Points on a hilly landscape, in no order, each with its height.
From any point a climber takes the steepest step (rise divided by distance) to one of its 2 nearest points. It stops when none of these is higher. Distance is the straight distance between rows; heights are no part of it.
<218>: [103  84 115  84  96 106 118 160 149 132 135 164 117 116 140 131 125 104
  99 131 199 128  81 134 132 129 165 117 134  90 107 119 123  82  70 103
 134 185 129 105 129 175 110 140 104 152 116 106 145 110 138  88 139 102
 118 104 125 136  68 126 114]  height 540
<575>: [166 107 155 169 190 145 162 111 117  92 173 137 135 175 130  91 153 102
 157 133  79 109 166 154 121 145  92 138 148 178 150 140 119 184 115 122
 116 110 144 126 129  63 165 132 101  89 170 154 110 162 179 167 111 115
 140 111 132 100 183 129 179]  height 642
<365>: [136  85 129 137 129 113 147 155 119 134 126 186 186 125 110  86 180 153
  87 137 115 125 131 104 122 176  87 141 155 154 112 108 159 174 139 123
 108 117 130 155 106  76 183 149 111 126 182 161 113 162 124 105 116 134
 131 133 132 157 153 149 138]  height 157
<566>: [ 98 110  98  97  83 157 102 127  97 114 110 153 129 169  94 160 101 173
  94 144 155 144  83 126 183  87 136 104 113  71  64  95 170 103 203  93
  97 134 110 145 136 115  95 133 163 131 156 147 152 117 125  93 195 139
  70 113 131 149 113  90  98]  height 382
<783>: [128 179 111 152 153 150 105 100 111 150 154  85 131 159 159 212 119 146
 141 111 112 147 149 108 129 127 165 157  74 178 188 139 151 110 106 183
 212  97  99 110  94 186 119 113 122 143  75 100 142 127 113 164  83 115
 115 191 128  63 150 132 110]  height 543
<40>: [109 113 155 120  91  68 133 171 136 154 100 152  92  36 144  66 148  84
 154 111 150  97  93 166 101 141 111 113 164  94 130 158  82  92  58  98
  83 172 135 122 167 164 174 132 146 144  76  91 125  74 128 116  96 140
 129  99 130 165  77 150 145]  height 765
<1027>: [179 124 175 144 118  91 202 134 183 128 138  82 161  70 195  91 189 106
 167 135  99  98 164 120  59 199 146 155 108 146 164 177 128 144  71 178
 174 138 138 131 110 183 214 120 124 144  83 144 116 107  91 104  47 156
 173 144 124 126 129 195 137]  height 727
<1053>: [ 92  90 113  63 108 112  77 112 148 120 169 167 122 177 149 155 106 130
  66  93 184 111  87 142 167  96 172 115 104  92 115 108 110  81 115 112
 126 162 110  93 113 164 117 142 150 177 101 103 168 130 148 112 152  67
  84 100 132 116  94  85 108]  height 427
<995>: [130  93 107 109 128 102 101 119 138 139 150 173 170 164 135 131 139 138
  75  70 132 104 113 125 148 142 107 142 130 130 140  79 119 131 127 137
 134 118 113 108 110 136 158 139 101 167 139 110 163 147 142 151 113  84
 110 112 150 133 142 118 115]  height 96
<874>: [104 103  99  88  88  83  74 102 120 160 121 181 176 159 167 124 135 124
  96  25 121  81  94 140 166 124  83 121 113 118 165  86  90 106 118 126
  96  89 106  93 111 160 186 157 167 186  79  68 165 107 136 165  93  55
 113 103 164 132 115  97 107]  height 58
<829>: [ 90 184 107 120 142 148  94 118 105 150 129 102  94 122 132 210 105 142
 148 121 135 158 110 145 134  96 159 151  90 146 168 138 131  82 130 154
 146 128 101 108 117 189  84 119 151 139  50  94 134 113 137 152 129 110
 115 159 134  96 107 107 102]  height 538
<131>: [142 117 126 101 133 155 143 167 152 110 154 105 138 121 135 154 115 121
 109 169 168 165 133 113  95 140 185 134 130 122 107 141 144 124  93 152
 172 175 130 123 116 146  70 115  73 118 129 138 115 132 109  89 124 134
 153 139  80 108  98 131 126]  height 582
<906>: [142 117 119 141 174 114  69  69 143 123 178 149 111 198 134 119 111 110
 102  66 110  98 153 165 173 115 123 132 129 137 138  87  79 124 152 134
 137 120 132  95 133 115 126 117 117 177 133  93 156 162 176 202 145  56
 117  91 160 103 155  79 144]  height 654
<1046>: [114  90 141 104 141 130 114 134 136  96 145 153 104 131 100  97 128 124
 118 146 150  98 128 141 140 136 143  91 162  86  66  96 122 130 131  96
 109 174 147 112 167  91 119 118  90 137 178 158 114 154 143 117 170 119
  99  82 108 163 124  99 159]  height 665
<1066>: [135 142 139 135 141 126 173 127 149 101 128  60  84  52 154  91 138  97
 199 163 107 121 167 152  84 134 162 117 141 116 118 168  83 128 111 123
 135 164 144 120 153 147 123  97 125  81 114 148  90  99 113 133 126 168
 154 107 102 134 111 156 159]  height 118
<913>: [115 118 122  87 117 136 127 167 137 129 134 121 117 106 126 149 105 112
 111 156 194 155  92 131 107 119 174 133 130 104 104 140 133  95  90 123
 144 180 132 121 125 170  78 126  93 132 113 116 137 111 126  86 140 122
 142 134 107 129  70 130 116]  height 529
<876>: [105  96 117 114  76 118 128 151  93 139  94 170 140  89 106 102 139 156
  96 138 141 115 101 132 153 122  90  89 153  69  62 109 166 117 164  84
  70 136 124 160 157 113 133 128 164 138 166 140 121 120  90  93 151 171
 103 110 131 179 125 122 136]  height 444
<232>: [ 79 151 142 108 134 145 108 128 139 106 116  71  39  99  89 142  72 111
 182 191 169 123 127 134 138  78 185  85 155  83  68 147 114  89 133  84
 108 173 147 108 164  98  23 105 116  96 147 145 116 102 119 121 194 134
 127 107  91 124 105  86 124]  height 467
<725>: [167 115 122 160 181 135  89  86 129 116 185 125 110 189 130 131 111 108
 114  83 114 111 151 140 158 119 124 138 135 156 162 101  92 130 122 155
 157 126 125  96 121 112 122 116  92 164 139 100 158 160 170 191 121  74
 137 113 138  79 160 108 143]  height 820
<422>: [ 95 196 105 142 149 160 101 104  93 139  97  76  79 120 130 196  98 136
 180 130 110 156 128 139 131  82 162 128  91 139 152 133 126 106 152 136
 144 110 121 124 121 164  67 117 158 116  78 112 113 108 140 172 152 134
 110 149 128  99 124 116 112]  height 466
<1008>: [129 155 117 142 111 104 139 122 115 177  93 138 192 143 120 145 131 161
 104 118 111 154 105  66 118 151  80 154  98 180 179 127 160 141 146 155
 147  76 116 169  83 127 148 147 132 134 116 119 135 122  92 102  94 136
 159 181 161 120 142 163 101]  height 685
<778>: [ 93  91 138  91 104 127 113 132 116 106 123 154  98 123  92  98 115 140
 114 153 152 102 111 141 156 112 136  71 155  50  44 101 138 111 153  69
  82 164 138 116 175  97 115 122 128 137 171 163 119 118 117 101 178 139
  82  79 116 177 126  95 144]  height 599
<818>: [156 195 125 186 148 112 128  74 121 171  98  60 132 149 185 181 117 129
 191  93  93 143 154  99 106 154 147 164  73 174 197 156 156 132 121 181
 214  78 129 137 101 195 166 124 146 141  72 106 122 116  91 162  76 123
 117 207 150  69 143 159 121]  height 434
<1092>: [143  99 160  96 156 141 164 157 182  77 189  93 111  73 136  96 137  98
 147 180 164 117 166 156  78 140 186 101 176 121  97 155  96 120  61 134
 138 212 137 105 158 129  94  99  81 112 142 168 105 126 111  88 138 123
 155  89  54 125  86 135 153]  height 559
<77>: [ 94 170 130 152 146 159 104  93 116 117 113  89  44 166 103 160  79 110
 187 154 120 123 147 139 171  74 141  96 158 100 101 138 106 124 174  88
 103 116 144 113 145  72  46 120 137  92 151 136 124 125 163 176 184 141
 117 103 121 117 149  69 117]  height 320
<736>: [116 136 104 114  85 139 151 164 119 153  85 143 163 104  99 135 124 155
  93 152 145 169  93  95 117 133 111 145 107 120 105 132 177 129 149 124
 115 117 134 176 119 139 109 133 143 110 144 119 122 126  84  62 138 172
 152 149 130 152 116 153  96]  height 378
<772>: [ 89 107 127  85  80 123 100 118 109 124 118 151 101 141  97 128  94 135
 107 140 154 106  92 150 182  83 134  79 127  44  59  92 136  90 172  76
  81 151 118 123 164 116  98 123 155 150 134 150 139 115 116 102 188 134
  73  85 130 159 112  84 122]  height 498
<782>: [114 108 116 119  85 128 148 173 119 140  92 161 140  73  92  97 138 150
 101 160 154 149 110 116 121 136  97 118 141  97  74 132 171 133 157  94
  87 128 142 168 153 117 120 134 146 101 163 134 123 121  87  67 143 173
 138 129 114 177 122 143 128]  height 411
<338>: [108 151  96 132 103 179 127 135  96 135  89 136 125 138  85 174  96 179
 108 167 149 177  91 101 159  96 122 120 103 116  93 130 191 119 195 106
 102  93 121 165 131 116  78 138 170  91 164 126 138 136 120  87 184 164
 113 156 136 144 132 112  76]  height 222
<833>: [111 175 111 146  99 118  90  93  94 152  79 127 114 140 100 128 102 120
 163  98 104 121 130 161 181  71  88  99 144  96 127 102 117 117 201 104
  70  68 112 132 165 109 117 131 179 142 113 110 131 118 165 184 159 127
 108 130 158 146 134  88  98]  height 289
<546>: [ 94  79 137  76  76  86 107 153 127 134 127 191 128 107 144 106 131 103
  91 105 168  96  73 151 149 120 115  80 144  53  99  98 103  83  85  79
  87 169 134 101 141 150 143 135 140 165 103 118 122 104 122 101 127 111
  95  77 131 165  87 120 139]  height 667
<30>: [104 104 118  94 102 101 100 136 131 136 127 166 119 129 137 122 120 107
 106  99 157 107  90 151 141 120 130 115 139  85 120 104 104  93 106 112
 112 152 129 108 138 162 131 139 116 163 102  95 146 116 139 122 132 104
 115  96 141 138  90 115 118]  height 597
<933>: [129 118 128 144 147 145 109 112 115 115 133 148 104 155 104 108 125 117
 136 125 110 117 143 146 161 117 102 106 158 118 107 102 116 147 154 104
 103 115 141 125 154  77 133 130 107 116 161 133 126 153 167 155 156 119
 110  98 141 144 146 108 151]  height 471
<319>: [107 167  94 149 148 185 102 113  86 135 107 130 119 179 105 197  98 171
 124 145 117 167 115 119 171  88 112 134  98 147 132 110 163 129 191 124
 114  79 118 140 113 104  90 142 156 101 134 120 138 150 164 145 173 129
 102 160 153 115 143  97  83]  height 203
<1090>: [152 156 136 142 113 110 149 124 130 167 103 104 195 162 144 167 129 152
 100 120 116 163 134  60 105 168 127 162  73 181 190 137 165 144 115 170
 200  83  97 151  59 140 142 139 110 136 111 135 137 126  97  94  77 133
 161 199 145 107 159 167 106]  height 560
<436>: [ 88 146  87 101  75 154 104 143  89 145  88 149 120 132  88 182 102 179
 102 145 171 166  77 133 168  69 137 124  97  90  89 117 182  93 197 100
  90 112 101 157 133 159  95 136 196 125 119 123 151 110 123  79 182 149
  85 154 132 143 106  96  67]  height 291
<660>: [131 163 123 163 106 144 159 129 108 137  79 122 118  92 102 115 122 129
 144 154  94 150 121 101 129 117  73 111 127 134 120 154 144 160 167 104
  90  73 142 171 155  93 124 132 178  63 162 132 112 124 103 111 137 193
 158 151 140 147 155 145 130]  height 630
<1010>: [161 146 152 147 125  77 157 132 144 165 125  94 145  89 166 104 149  95
 166  69 103  93 118 124  92 171  89 153 122 144 195 161  94 123  70 177
 153 132 137 122 118 170 218 135 131 163  67  91 149 100  95 150  39 129
 151 152 149 127 127 171 131]  height 866
<1005>: [121  75 142 110 128  96  95 147 108 129 113 202 172 108 141  77 173 140
  76  85 108  74 115 143 142 139  79 111 163 101  98  91 116 140 130 106
  85 142 134 123 133  99 187 143 133 160 148 142 110 136 134 129 118 122
  88  92 135 168 146 123 170]  height 143
<749>: [102 152 130 115 151 125  76 104 130 139 143 120  72 121 129 153  94 102
 132 104 150 123 110 156 136  90 166 129 125 117 144 121  90  83 112 135
 143 168 120  98 137 165  83 117 127 160  83  83 152 114 157 153 144  90
 130 112 126  99 102  97 115]  height 451
<789>: [145 114 146 140 132 143 195 144 135 106 132 134 162 119 130 103 158 140
 125 169 102 159 158 101  96 170 108 142 118 169 131 146 147 183 127 138
 119 106 142 159 123  92 145 133 130  72 159 167 101 140 113  96 113 165
 165 138 126 142 151 173 147]  height 647
<661>: [146 153 177 158 119 102 182 145 130 135  95 120 149  29 149  60 185 130
 165 136  84  89 137 128  69 165 100 150 125 140 144 189 116 143 124 134
  95 137 150 149 146 146 195 120 165 118  90 149 104  87  96 115  83 183
 172 133 136 159 123 188 168]  height 783
<499>: [148 153 120 165 138 117 151  99 114 152 102 123 175 160 126 134 125 135
 139 119  79 151 129  80 123 142  73 149  95 188 183 125 145 160 145 159
 145  72 133 162  98  99 160 145 130 111 133 130 129 139 113 129  89 138
 145 173 170 108 154 165 135]  height 801
<318>: [175  98 171 120 165 135 179 155 187  76 199  95 130  66 170  70 162  98
 150 170 132 105 188 167  65 163 182 117 167 138 122 168  91 124  50 154
 147 194 130  99 145 151 133  94  93 125 131 174 105 128 116 103 109 140
 164  91  53 113  98 154 153]  height 575
<316>: [166 173 124 171 130 108 148  91 130 151  86  61 126 116 174 144 117 116
 194 117  79 143 150 101  93 154 147 151  81 154 173 157 133 140 132 168
 191  93 142 158 120 179 168 126 144 117  85 120 116 112  90 153  88 147
 139 181 154  93 135 171 136]  height 400
<517>: [121 106 138 134 122  96  99 128 115 139 101 170 143 103 113  85 154 117
 125  91  98  86 127 157 139 125  78 118 163 103 116  93 114 127 135 115
  86 129 133 123 157 120 184 127 131 156 128 117 123 124 139 148 124 126
 105 108 150 165 131 122 156]  height 134
<1052>: [128 128  99 114 122 162 149 163 125 135 126 141 173 166 107 181 114 178
  75 163 159 196 106  78 129 139 156 165  94 147 121 123 193 143 148 142
 159 118 108 144  72 125  91 143 105 112 153 141 130 149 113  87 147 146
 136 171 125 123 126 130  87]  height 296
<393>: [136  74 160 117 150 111 121 149 146 102 159 174 138 128 121  66 172 125
  95 110 141  84 142 158 122 162 126 119 175 129 101  99 113 141 100 120
 126 173 138 113 144 103 172 136  90 152 166 164 110 157 162 135 128 108
 111  87 110 161 140 126 165]  height 145
<922>: [102 158 122 146 128 138  95  80 109 137 108 124  80 166 102 134  89 108
 159 122 111 114 144 157 193  77 110  85 164  85  94 104 113 124 198  80
  84  89 129 114 161  79  93 129 151 125 145 134 129 132 170 190 181 124
  98 101 151 144 147  69 115]  height 262
<143>: [123 103 122 142 117 123 107 119  95 130 103 164 133 134 106 100 138 143
 115 128 106 106 128 142 173 112  74  87 162  93  82  93 152 143 183  88
  78  98 129 137 162  72 155 131 154 121 176 144 116 142 137 145 156 152
  93 108 149 166 157 111 141]  height 449
<757>: [125 131 171 139 101  75 134 163 114 158  83 144 115  23 139  51 171 105
 162 101 112  72 116 169  95 144  94 137 168 112 132 163  92 116  93 106
  68 159 137 129 164 147 207 127 155 149  79 108 124  74 136 132  88 161
 138 116 139 169 102 152 151]  height 787
<567>: [100 101 134  90 126 103  79 111 158 120 154 155  94 145 138 137 104 100
  99  93 170 112  98 161 144 107 170 117 126  98 119 109  83  78 106 109
 134 169 121  92 149 163 103 131 122 175  95  93 164 126 150 142 149  67
 112  94 135 108  95  92 120]  height 521
<277>: [115 128 107  99 106 140 142 179 131 147 115 135 171 125 116 170 121 155
  80 153 174 182  90  96 111 140 152 160  94 124 118 140 173 120 121 148
 147 136 118 146  92 161  93 137 102 127 124 125 138 128 107  79 128 148
 142 170 128 130 105 146  93]  height 335
<183>: [169  69 176 129 171 120 128 154 170  90 206 154 138 132 134  72 180 106
  95 102 154  78 169 162  99 166 149 131 181 154 126 122  98 145  63 142
 143 174 126  98 136 109 157 114  81 171 177 159 135 167 162 138 104  99
 139  86  87 135 144 129 154]  height 139
<650>: [126 127 110 143 102 172 156 146 102 121  99 144 128 147  96 149 104 158
 111 173 129 181 105  86 143 122  97 120 116 131  95 126 176 161 175 103
 107  87 139 167 139  81 100 139 153  69 194 141 124 152 113  90 170 170
 139 147 126 146 145 126 105]  height 186
<569>: [136  68 152 108 129 109 128 164 119 111 136 192 176 117 125  65 192 151
  76 121 130  94 129 138 126 171 103 124 169 128  88 104 142 162 126 104
  99 149 139 132 122  86 184 149 115 139 186 178 100 152 144 110 131 136
 108 102 108 168 148 136 153]  height 151
<811>: [137 136 147 158 142 113 123 127 116 137 108 136 118  82 113  67 157 113
 158 103  87  90 144 158 119 128  83 137 160 127 135 140  99 140 134 117
  91 138 142 133 159 108 176 120 125 129 126 124 117 115 153 165 117 145
 135 116 144 165 134 133 158]  height 127
<982>: [168 111 166 146 168 136 162 137 157  90 178 107 121  94 147  69 169 113
 158 137 105  93 172 159  84 152 146 138 154 142 144 154  83 141  79 152
 135 174 139 109 141 123 158 115  96 121 136 160 110 127 135 144 106 137
 156 104  95 126 133 150 165]  height 593
<216>: [129 144 113 171 106 140 138 121  88 150  77 150 129 123  92 120 118 138
 144 148  99 141 116 112 161 100  49  99 153 124 107 137 163 151 186  95
  73  61 124 174 153  78 138 140 186  88 175 130 126 140 117 139 144 172
 138 138 148 156 163 114 124]  height 569
<32>: [137 137 156 141 111  75 156 158 137 164 104 129 143  49 148  81 166 105
 161  85 113  89 109 140  76 163  85 147 141 135 164 166 103 123  78 148
 108 152 143 131 132 161 213 134 146 154  69  99 130  89  98 131  60 145
 153 137 148 152 113 171 148]  height 818
<410>: [181  82 148 135 157 126 142 157 169 102 202 118 140 147 142  99 159 101
  88 103 152 100 173 138  97 164 149 141 155 155 149 121 109 144  59 154
 175 155 116  93 109 113 141  99  66 172 168 133 151 165 139 137  81  99
 151 105  88 110 150 138 127]  height 132
<355>: [132 218 108 169 150 132  92  79  86 154  89  76 109 146 136 160  92 113
 203  78  86 125 134 132 156  82 111 147  97 154 203 132  93 120 182 150
 122  67 126 121 127 146 123 134 179 144  60  90 118 117 154 220 120 102
 110 153 152  91 132 112 109]  height 426
<259>: [ 93 180  91 118 147 158 109 119 119 158 162 105 127 156 137 241 119 161
 118 124 138 164 131 124 138 112 165 171  66 171 185 143 156  92 115 178
 184 108  78 110  85 194  99 111 131 143  55  93 149 125 117 144  97 111
 106 190 133  83 123 117  97]  height 686
<137>: [120 127 126 138 148 111  81  78 129 129 141 151  96 157 117 103 120 101
 130  90 100  89 138 166 163 107 114 105 153  97 125  95  83 128 149 108
 107 126 138 103 155 105 134 123 117 163 133 108 134 145 166 184 155  86
 100  87 154 144 137  87 146]  height 530
<686>: [131  97 109 136 121 142 158 150 108 132 120 170 166 151 100 115 146 159
  93 154 120 163 113  90 133 153  91 133 139 139 104 104 179 173 168 114
 107  97 134 164 109  73 147 143 122 101 196 148 123 167 117  95 143 150
 126 131 137 150 144 142 119]  height 167
<1124>: [141 145 130 164 108 114 189  95 125 129  85 113 167 144 138 133 139 140
 144 167  75 167 143  63 101 150  96 140  87 190 161 160 164 193 150 139
 154  57 135 191 107 108 151 139 173  62 146 139 101 134  95  82 109 169
 159 166 153 114 168 189 147]  height 774
<245>: [118 112 127 105 130 165 134 149 140  89 139 119  91 124  90 130  93 138
 133 192 177 146 128 124 121 117 165 105 150  96  64 125 142 124 138 102
 120 182 148 122 153  93  65 115  96  95 163 152 114 132 118  88 184 134
 127 111  89 144  99 111 131]  height 834
<893>: [135 147 125 161 104 135 172 119 113 141  77 145 158 122 113 118 141 140
 123 163  85 160 120  68 122 135  61 124 110 166 136 162 166 186 164 121
 114  63 137 187 131  90 136 141 182  68 159 135 109 140  88  82 119 177
 162 159 144 137 163 164 138]  height 692
<1042>: [155  98 145 138 138  90 125 143 163 144 164 135 143 120 144  95 157 100
 109  60 131  89 133 141 108 157 111 150 140 140 168 124  98 123  66 160
 149 143 121 100 118 149 181 127  97 175 119  95 169 132 135 151  63  89
 146 112 133 135 142 140 136]  height 114
<434>: [ 73 168 131 122 131 165  94 109 119 117 106  87  40 132  92 173  74 133
 160 171 152 135 126 146 162  64 174  93 137  87  78 132 129  92 169  86
 105 148 130 112 149 105  27 114 146 110 129 138 130 107 145 149 210 125
 101 118 112 125 119  67  98]  height 392
<806>: [134 111 119  89 130 183 156 181 147 101 168 106 142 141 123 171 108 154
  88 199 195 188 121  97  97 125 201 142 122 123  84 146 180 134 115 140
 173 178 125 116 101 138  41 110  80 114 154 159 104 139 110  73 161 139
 146 147  64 110  83 119 116]  height 645
<46>: [172 109 138 145 154 122 141 137 147 118 168 120 142 146 131 112 143 111
 121  98 122 117 153 128 110 154 130 152 138 157 164 123 108 141  80 166
 163 136 127 112 115 126 152 121  79 154 139 128 145 151 130 144  78 118
 152 129 126 108 147 139 132]  height 123
<793>: [117 131  98 107 151 145  71  98 125 133 146 146 127 190 125 172 115 161
  90  92 145 136 114 148 171 100 144 149 107 137 137 104 125 105 155 144
 139 121 105 112 114 139 107 138 125 155 105 102 165 145 169 158 160  69
  94 130 148 101 126  87  95]  height 170
<440>: [117 210 103 162 132 149  84  82  85 150  88  97 105 159 111 158  94 117
 181  94  92 138 139 149 187  62  96 123 120 136 167 119 107 115 199 124
  95  56 124 123 137 115  97 137 179 131  90 103 132 126 180 208 153 116
 110 149 158 110 136  90  95]  height 359
<537>: [146 155 132 140 128  97 133 118 135 167 120 102 163 128 145 130 132 119
 144  70 113 119 119 102 112 151  91 165 110 158 198 135 117 124  97 179
 162 107 126 127 102 152 185 142 117 158  87  94 162 108  99 149  62 114
 153 163 155 108 137 161 118]  height 782
<1019>: [173 144 132 156 124 117 164 107 159 124 113  68 133 107 176 142 136 118
 169 153  99 163 177  98  86 170 184 153  95 154 146 157 149 154 112 176
 207 111 135 159 108 176 149 117 125  99 106 132 108 120  90 116  95 155
 147 173 131  89 136 180 130]  height 436
<960>: [121 116 157 101 148 148 162 155 160  76 147  93  85  63 112  87 125 117
 168 205 161 121 165 152  95 130 164  98 168 106  78 157 101 126 106 105
 110 194 149 112 166 108  88 104 106  74 158 175  92 115 115  92 164 141
 152  90  74 156 100 132 154]  height 539
<682>: [159 140 179 143 111  94 199 145 162 140 111  99 163  36 175  80 183 119
 166 137  96 106 136 123  53 190 116 156 110 138 149 190 115 139  95 161
 136 143 151 142 123 173 206 123 158 132  76 145 100  87  80  95  61 172
 180 137 136 146 117 203 156]  height 759
<366>: [120 153  96 126 139 168 121 135 111 138 122 139 146 173 109 187 108 174
 102 149 130 179 101  99 143 113 135 156  87 153 133 121 169 128 166 145
 145 104 109 144  96 125  94 140 124 110 129 124 142 146 132 119 147 132
 116 173 149 107 128 122  91]  height 254
<551>: [150 127 142 141  99 111 201 121 147 129 109 123 190 135 135 125 155 143
 111 166 103 177 152  59  91 173 114 150  92 181 159 147 163 186 132 157
 162  82 125 185  87 112 149 137 137  83 143 156  97 132  88  70  96 161
 178 168 137 132 156 194 141]  height 699
<856>: [166 101 152 147 173 156 173 132 140  81 181 114 132 147 148  96 155 111
 147 152 100 126 178 149 103 158 130 134 149 169 146 140 116 172  97 143
 140 136 135 128 124  94 141 116  95  99 164 171 105 155 144 145 114 133
 154 110 100 105 157 146 166]  height 614
<368>: [154 145 118 162 157 141 132  99 102 131 132 123 155 199 123 152 111 131
 136 125  85 152 134 104 138 130  90 158 104 183 179 116 142 160 140 150
 153  72 126 147  96  88 131 141 105 110 146 126 139 157 143 160 109 118
 132 161 164  83 169 136 131]  height 683
<474>: [150 170 112 183 162 143 121  81  94 132 119  87 135 191 149 172 100 118
 183 122  61 145 144 105 129 115 115 143  87 184 189 132 132 149 148 151
 165  58 125 144 101 122 127 142 137  99 112 111 124 139 140 184 108 126
 117 173 157  62 168 134 139]  height 572
<752>: [101 123  94  95 150 130  71 119 153 138 191 148 120 199 139 202 126 158
  59  87 186 136 127 143 169 104 175 161 102 153 151 118 145  97 122 146
 160 136  78  85  85 163 117 133 125 173 104  81 188 148 164 137 130  56
  89 145 124  90 135  84  90]  height 239
<204>: [120  80 137  89 141 151 123 143 158  81 172 137  96 145  84 114 110 131
 119 184 186 114 127 123 134 138 179  93 161  89  52 100 137 129 122  97
 131 197 149 109 157  91  87 124  80 131 185 170 120 160 128  96 184 100
 106  80  82 142  98  95 151]  height 732
<1104>: [140 105 120  91 118 184 171 176 145  85 145 120 130 133 105 136 106 152
 109 207 185 177 134 100 100 142 166 123 135 116  68 135 163 147 133 119
 140 166 145 137 128 106  61 122 100  82 185 162  94 140 107  64 171 154
 150 129  80 139  98 134 129]  height 731
<823>: [168 108 180 130 132 122 194 160 171 113 156 117 179  75 161  75 188 119
 134 157 115 113 173 132  61 190 136 156 133 155 149 164 121 155  71 164
 142 150 128 131 113 148 183 124 109 128 118 169 109 117 105  97  68 159
 173 126 103 145 127 188 142]  height 693
<487>: [ 94  89 146  96  81  83 126 167 144 140 111 165  91  65 125  86 125  88
 131 135 177 104  90 156 122 132 140  94 165  71  93 137  98  78  65  80
  90 187 142 117 164 167 140 130 120 144 102 117 122  92 130  91 128 132
 116  92 116 170  62 136 143]  height 730
<938>: [115 163 124 130 152 131  95 108 123 123 134  78  66  99 135 154  93  99
 165 125 124 129 124 148 123  80 180 121 134 115 139 135  90  87 110 132
 152 170 132 107 145 152  61 101 113 135  85 106 122 108 137 159 150 117
 137 107  98  90 102 111 134]  height 410
<542>: [137 142 145 144 143 123 145 126 127 115 113  95  87  66 121  80 149 105
 178 136 102 101 152 150 104 125 120 127 152 119 134 160  82 130 122 117
  99 152 146 121 160 117 143 111 117 102 123 141 105 105 136 152 124 161
 146 106 122 152 123 143 160]  height 122
<947>: [ 97 138 150 113 129 144 147 138 149  94 118  84  52  76  94 100 101 112
 180 192 159 111 153 149 119 106 153  88 163  87  68 160 107 114 132  80
  92 166 151 118 179  91  64 100 115  70 167 162 104 106 119 106 172 166
 140  97  99 160 115 115 140]  height 515
<1009>: [153 109 143 107 117 122 181 172 166 112 152 106 165  92 152 110 153 110
 115 152 139 146 155 122  68 172 156 149 133 135 135 153 123 146  77 166
 165 155 122 144 104 155 138 121  91 125 121 149 117 123  91  79  84 149
 169 138  97 136 111 180 133]  height 663
<781>: [121 119 107 152  83 128 119 122  82 150  79 167 149 104 102 115 135 158
 115 136 107 123 106 125 176  97  60  84 156  95  88 104 173 140 198  88
  60  78 109 173 158  91 145 137 188 121 175 128 132 130  98 123 150 166
 118 125 148 174 149 112 120]  height 506
<83>: [148 108 137 117 125 144 179 165 146 112 143 130 158 108 122 109 152 128
 115 165 135 155 147 113  85 168 133 145 130 141 124 138 138 157 109 151
 133 143 138 152 120 119 127 130 102 102 153 162 105 140 104  86 110 156
 169 132 106 152 121 172 136]  height 634
<810>: [139 206 105 188 151 143 115  81  86 146  85  65 116 154 149 171 101 122
 208 112  70 147 140 107 133 104 121 140  78 164 188 140 122 132 172 146
 153  55 134 148 111 154 119 134 176 100  89 113 110 122 130 190 116 140
 111 177 154  83 145 136 123]  height 493
<827>: [162 136 138 132 116 118 168 135 148 141 119  93 172 138 162 152 135 126
 122 141 118 162 155  80  89 177 156 159  89 159 167 144 155 153 101 183
 203 103 117 149  80 153 135 123 105 124 116 140 120 122  88  94  77 148
 156 177 125 105 150 177 127]  height 481
<875>: [123  85 115 103 117  80  89 117 131 149 135 185 173 145 153 106 149 123
  85  46 115  79 106 142 151 138  83 120 137 109 142  78  94 116 103 124
 111 114 121  95 123 146 181 145 128 188 118  99 152 136 143 155  93  77
 102  87 150 145 141 113 141]  height 79
<803>: [112 149 104 140 168 199 107 111 103 101 142 122  84 194 109 209  95 161
 132 155 131 164 122 120 155  91 155 128 115 144 111 116 161 131 166 120
 133 120 127 125 113  94  64 129 121  89 143 131 127 145 160 152 185 123
 105 141 125  88 144  83 111]  height 158
<1107>: [111 109  96  97 123 119  72 101 123 134 135 168 149 179 133 143 121 144
  87  74 123 106 108 142 172 107 109 122 119 104 121  72 111 111 162 120
 114 111 114 110 123 136 142 142 136 165 116 111 158 142 156 143 149  85
  88 111 156 126 127  91 109]  height 124
<1077>: [104 119 110  86  88  80  68 108 137 157 129 159 119 145 173 128 111 104
 106  41 154  99  90 156 166 124 135 120 110 130 170 108  81  81  86 121
 115 110 120  79 120 193 158 155 186 179  59  53 167 100 159 164 107  43
 116 116 158 113  89 106  94]  height 33
<651>: [168 116 128 161 180 139 132 106 121 102 181 126 127 197 125 121 127 111
 126 106 101 125 155 133 146 143 105 141 140 175 163 109 118 161 114 147
 154 114 135 118 116  81 137 121  78 128 168 123 139 173 165 180 118  92
 135 117 137  80 174 117 157]  height 701
<236>: [110  85  91  64 120 113  76 124 145 127 180 165 144 204 157 175 125 151
  45  72 185 119  96 132 175 108 168 146  90 119 136 105 125  99 123 124
 146 130  84  86  79 165 136 149 137 179 110 103 186 133 157 119 132  53
  81 115 133 106 128  88  92]  height 323
<442>: [101 188 112 151 162 155  90  90 115 115 124  75  60 126 137 178  93 117
 178 142 110 143 143 138 135  70 181 113 129 134 138 136 101 101 137 126
 149 138 142 100 126 131  46 113 128 117  95 119 108 113 153 189 167 120
 123 127 105  82 133  94 131]  height 412

For each start below, name the point where the climber stops.
<1009> => <1010>
<546> => <1010>
<650> => <245>
<46> => <245>
<736> => <1124>
<143> => <1124>
<434> => <725>
<1042> => <245>

Call two points neighbours if one is among the 2 nearest of the other. Go from one point of each pair to the other, from neighbour to neighbour, staying as high as possible. Name the lowest point that can't be avoided.
<1124> / <259> => <938>
<1124> / <245> => <913>
<1124> / <1010> => <83>
<1124> / <725> => <143>
